The views of a scene show one set of named points, each view turned or mirrored, and shifted as a whole, with a little noise and some points left out.
(in the rows, 128 means zero)

Scene 1
View 1
Vebo: [131 147 155 122  99 153 124 107 156 105 114 110 128 154 113  93 202 106
 126  54]
Lan: [138 153 144 135 113 141 129 108 116 132 127 104 125 149 103 111 164 130
 132 115]
Rep: [143 147 136 137 111 149 124 106  84 156 131 116 137 165  84 123 152 138
 140 147]
Pala: [122 156 157 128  94 141 132 109 168 101 118 105 123 144 126  86 205 102
 124  29]
risa: [136 150 145 134 110 143 126 108 122 132 123 109 128 152 100 109 173 123
 131 102]
lagif: [124 142 173 114  55 168 124 110 153 110 111 132 155 190  89  77 227  83
 144   4]
rane: [144 157 132 140 135 135 125 105 122 133 124  95 111 130 116 122 153 139
 125 141]
moza: [159 154 126 128 157 157 115 106 134 125 112  95 116 131 117 125 155 140
 116 162]
sug: [141 154 139 129 126 146 123 108 146 115 118  97 120 137 120 108 178 124
 119 104]
Reki: [152 146 135 130 122 157 115 108  89 155 123 116 137 165  81 127 151 138
 139 162]
pizip: [168 149 126 127 164 167 111 103 120 137 108 102 122 140 109 133 151 145
 118 186]
vep: [153 152 120 144 144 141 124 107  83 156 130 104 124 142  93 136 126 154
 132 193]
Pepu: [137 153 135 149 113 129 133 108  77 166 139 111 126 157  82 125 137 142
 144 156]
geza: [141 147 141 134 110 149 127 105  99 148 127 114 134 164  87 117 158 129
 138 129]
Kabit: [154 144 143 118 121 173 112 106 127 127 109 117 138 166  97 114 183 121
 129 120]
bal: [106 164 141 163  97  96 152 105 108 144 149  93 109 129 113 105 150 129
 135  93]
Mapem: [138 151 139 137 115 142 126 107 114 139 127 107 129 154  96 113 162 130
 133 121]
View 2
rane: [ 99 138 103 128 169 133 103 108 141 135 135  78 152 151 155 120 138 117
 131 107]
risa: [120 118 111 119 159 125 101 127 157 129 154  70 147 142 157 137 121  86
 133 131]
pizip: [ 61 114  83 140 209 138  84 113 115 138 127  63 146 145 155  97 150 114
 131  97]
Pala: [131 111 110  82 129 122 111 151 205 123 174  60 123 141 180 158  99  23
 133 154]
lagif: [187  71 138 114 123 113  96 168 194 116 194  55 147 111 157 173  80  17
 133 182]
Rep: [128 124 116 150 170 129  93 107 125 133 136  75 170 137 137 127 131 132
 130 118]
Pepu: [126 146 117 143 161 129 103  96 128 133 132  87 174 145 140 123 138 152
 129 107]
Kabit: [101  81  97 142 192 130  81 140 132 131 155  53 143 125 151 119 121  70
 132 128]
Vebo: [127  99 110 103 144 124 101 147 183 125 170  58 131 134 168 148 106  36
 134 149]
geza: [129 119 116 141 164 129  95 116 139 132 147  74 162 134 146 129 125 113
 133 123]
Reki: [114 117 110 154 182 129  87 109 117 132 136  72 168 134 138 115 137 133
 131 112]
bal: [130 168 117  98 124 127 124 105 179 131 142  92 152 167 163 147 128 113
 132 118]
Lan: [115 129 108 120 158 126 103 119 155 131 147  72 150 144 158 133 126  97
 132 122]
sug: [ 95 120  96 106 162 131 101 131 167 129 151  66 132 148 171 134 124  65
 131 126]
View 3
bal: [103 127 128 118  58 181 151 111 110 123 140  93 116 119  96 142 145 129
 161 127]
Rep: [122 115 145 119  92 185 107 129 149 136 131 134 136 127 133 158 145 129
 104 111]
Kabit: [131 128 136 141  94 153 128 147 138 129 121 159 150 122 158 161 128 152
 115 151]
pizip: [ 96 118 127 116 102 147 130 159 193 136 135 143 142  96 148 148 136 171
  86 100]
rane: [103 123 132 120  83 170 133 138 155 134 136 121 132 110 124 148 143 144
 117 110]
moza: [ 81 126 114 119  92 132 157 163 180 130 138 131 136  83 139 142 130 183
 109 110]
Pala: [134 146 117 166  58 137 174 141  73 111 125 132 139 117 138 155 116 152
 184 200]
Lan: [107 123 127 127  80 161 140 141 142 129 133 127 132 110 128 149 135 151
 125 126]
Pepu: [110 113 145 109  85 199 110 119 150 138 136 116 124 124 116 152 151 124
 108  96]
Mapem: [117 127 135 126  83 174 131 133 138 130 133 128 136 120 129 152 138 142
 124 130]
sug: [110 133 120 141  76 144 159 145 125 120 130 131 136 105 137 151 128 162
 143 153]
geza: [126 120 142 127  87 180 116 129 136 132 129 134 136 127 132 158 141 129
 117 124]
Reki: [120 117 142 116  95 181 104 135 161 137 128 146 139 127 141 156 142 135
  92 108]
lagif: [177 148 140 183  66 158 139 128  42 115 112 160 152 152 155 173 115 122
 177 229]
risa: [124 130 136 136  79 164 139 135 121 127 129 136 136 120 135 152 135 140
 135 145]
vep: [ 92 111 136  99  96 180 112 138 188 139 138 125 129 110 123 146 149 148
  87  73]
View 4
geza: [121 133 161 136 100 115 136 116 130 121 138 114 111 119 151 103 143 143
 115 153]
moza: [109 144 117 116  64 119 111 101 152 143 126 147 125 144 147 139 121 134
 114 150]
Pepu: [138 138 156 163  88 113 129 115 133  98 139 131 108 107 155  98 126 166
 106 164]
Kabit: [ 97 127 158 103 100 120 132 106 132 151 125 105 114 138 150 119 154 116
 119 145]
bal: [144 165 128 153  79 104 164 154 139  96 162 105 115  97 143 112 122 135
 157 141]
Lan: [118 145 141 127  88 114 144 128 138 126 140 108 115 121 146 118 138 129
 134 142]
Rep: [128 132 166 143 100 118 127 108 131 117 130 123 110 117 156  97 142 154
 102 160]
rane: [125 144 135 138  79 113 127 116 141 119 138 132 117 123 148 118 127 145
 117 152]
vep: [134 138 137 153  74 119 100  96 146 111 126 164 117 126 157 110 117 173
  87 169]
risa: [114 142 151 120  96 117 149 128 133 132 140 101 113 121 143 117 144 121
 140 140]
sug: [105 151 127 108  76 116 145 129 144 145 138 107 124 133 138 136 138 110
 148 132]
Mapem: [119 139 149 128  91 118 139 122 134 125 141 112 115 124 149 113 138 132
 124 148]
Pala: [ 98 158 133  89  94 110 186 159 133 152 155  58 115 122 131 137 157  77
 187 108]
Vebo: [ 96 146 146  90 101 113 171 144 129 152 146  70 113 128 133 128 161  86
 166 122]

In a view up to two points have been moved. Name them for each view, in the order of its rows, or write none.
view 1 | rane
view 2 | Kabit
view 3 | moza, Lan
view 4 | none
